Points on a hilly landscape, in no order, each with its height.
From any point a ball rolls to the lowest of the 6 points nearest to it. It stops when none of these is lower. Distance is the straight distance between rows; heights are no part of it.
j_430 h=221: 68 2 -59 25 20 -15 -17 6
j_347 h=216: 2 -13 43 15 -32 23 -1 -4
j_586 h=360: 80 5 -49 30 18 -15 -40 1
j_676 h=241: -56 -13 43 -19 13 18 8 -10
j_34 h=336: -27 -42 56 22 -32 6 -6 24
j_994 h=194: -26 -5 -85 -29 34 -11 8 56
j_406 h=300: -57 3 33 -28 20 14 13 -15
j_13 h=246: 67 21 -6 25 -13 0 -36 -18
j_708 h=231: -44 22 6 -36 29 -4 20 -19
j_442 h=93: -18 3 -71 -30 38 -27 17 39
j_217 h=174: -36 -12 44 -19 -1 20 11 -8
j_163 h=186: 13 -6 -75 -4 30 -18 14 33
j_869 h=233: 45 14 -11 14 -9 -4 -12 -24
j_626 h=82: 40 10 24 27 -35 19 -30 -17
j_192 h=314: 37 6 29 35 -42 25 -41 -7
j_494 h=605: -31 -21 51 -2 -16 18 8 -2
j_712 h=381: -59 16 22 -33 29 4 15 -21
j_49 h=114: -4 18 -13 -19 16 -13 21 -16
j_575 h=88: 11 -11 40 26 -43 25 -15 -4
j_501 h=306: 43 10 9 24 -27 16 -20 -20
j_440 h=47: 23 17 -13 2 0 -3 3 -28
j_277 h=299: -47 -41 58 1 -12 11 6 18
j_663 h=392: -22 -29 50 12 -33 15 -2 10
j_536 h=152: 62 15 -32 20 4 -10 -24 -17
j_457 h=172: 4 12 9 -12 -3 -1 12 -26
j_751 h=310: 0 6 -67 -18 35 -26 16 21
j_729 h=224: 2 -23 45 26 -42 23 -15 10
j_794 h=49: -17 13 16 -25 10 6 15 -23
j_600 h=78: 26 4 27 18 -36 18 -12 -16
j_731 h=647: -23 -9 36 -11 -8 20 11 -15
j_870 h=362: -29 -46 57 38 -35 -11 -15 44
j_170 h=234: 17 7 20 6 -24 14 -4 -21
j_931 h=288: 36 -3 -74 11 26 -12 4 18
j_761 h=74: -17 -11 -91 -21 33 -3 10 59
j_702 h=283: -15 -28 50 22 -36 16 -5 13
j_195 h=351: 22 -3 -75 4 26 -16 11 25
j_65 h=86: -16 24 -3 -29 14 -6 21 -19
j_886 h=272: 37 12 0 10 -8 0 -6 -26
j_918 h=696: -21 -20 50 5 -26 23 4 -2
j_369 h=128: -37 -4 38 -16 4 19 16 -15
j_867 h=164: -7 13 -53 -24 34 -26 21 10
j_435 h=367: 15 16 1 -7 -4 -1 8 -22
j_487 h=243: 25 -4 34 34 -46 26 -36 -5
j_611 h=277: 16 -15 46 46 -54 27 -35 17
j_115 h=167: 9 5 19 -1 -16 9 10 -22
j_255 h=287: 9 -18 42 34 -49 25 -25 11
j_394 h=145: 3 20 -38 -23 30 -23 20 -6
j_355 h=146: 41 6 -53 8 15 -20 2 1
j_62 h=144: -1 0 26 -3 -16 15 7 -24
j_412 h=561: 78 21 -22 26 2 -7 -43 -11
j_179 h=471: 23 2 -64 -4 25 -20 8 15
j_658 h=226: -8 -16 45 15 -31 25 -3 -1
j_359 h=175: -28 23 -48 -37 42 -30 17 14
j_924 h=75: -33 9 21 -26 12 6 16 -18
j_423 h=134: -3 20 -28 -20 25 -21 22 -11
j_714 h=168: -32 27 -24 -37 34 -19 21 -10
j_225 h=138: 51 4 -66 16 19 -17 -9 10
j_341 h=72: -24 19 8 -30 15 1 18 -21
j_567 h=256: 53 18 -2 21 -22 3 -26 -23
j_395 h=217: 36 13 -35 4 11 -15 8 -14
j_73 h=372: -13 -43 53 46 -51 0 -18 40
j_112 h=199: -47 18 16 -38 27 1 19 -21
j_55 h=113: -2 -11 -86 -15 34 -4 14 56
j_58 h=309: 45 15 17 26 -34 21 -36 -24
j_420 h=297: -66 -26 57 -16 11 16 7 3
j_191 h=338: -18 -36 53 28 -41 6 -10 26
j_621 h=347: 13 17 -11 -13 5 -9 15 -18
j_167 h=329: -1 -31 50 49 -54 8 -31 38
j_930 h=143: -17 23 -42 -32 32 -26 23 -4
j_717 h=116: 49 7 -41 13 10 -16 -11 -11
j_753 h=370: -81 -17 52 -22 32 19 2 -4
j_296 h=361: -3 -31 51 59 -56 -8 -32 51
j_386 h=103: -11 6 21 -16 -4 9 14 -22
j_370 h=584: 73 11 -37 24 9 -13 -36 -8
j_696 h=171: -2 -5 -76 -15 34 -19 16 36
j_5 h=218: -36 29 -29 -36 38 -21 17 -5
j_843 h=298: 15 13 -31 -13 16 -22 13 -9
j_312 h=301: 17 11 -49 -9 19 -25 13 0
j_770 h=271: -20 17 -60 -29 39 -28 19 23
j_894 h=142: -28 2 27 -21 1 13 12 -21
j_542 h=100: -9 11 2 -19 8 -3 19 -17
j_77 h=107: 57 13 -36 18 5 -16 -15 -9
j_793 h=238: -54 -24 54 -15 3 20 9 1
j_84 h=96: -29 25 -2 -32 23 -6 22 -17
j_476 h=405: -22 -46 59 47 -44 -14 -19 52
j_286 h=359: -67 -10 46 -26 20 19 10 -12

For each start below, name every point that the ball comes to, in order.
j_13 => j_536 j_77
j_843 => j_49 j_65 j_794
j_179 => j_355 j_717 j_77
j_394 => j_49 j_65 j_794

Call two points neighbours if one is among the 6 nearest of the other. Go from one point of each pair to the other, from neighbour to neighbour, staying as low as possible. Name the highest point that can't be avoided.
j_440 / j_761 => j_457
j_442 / j_77 => j_395
j_794 / j_442 => j_867
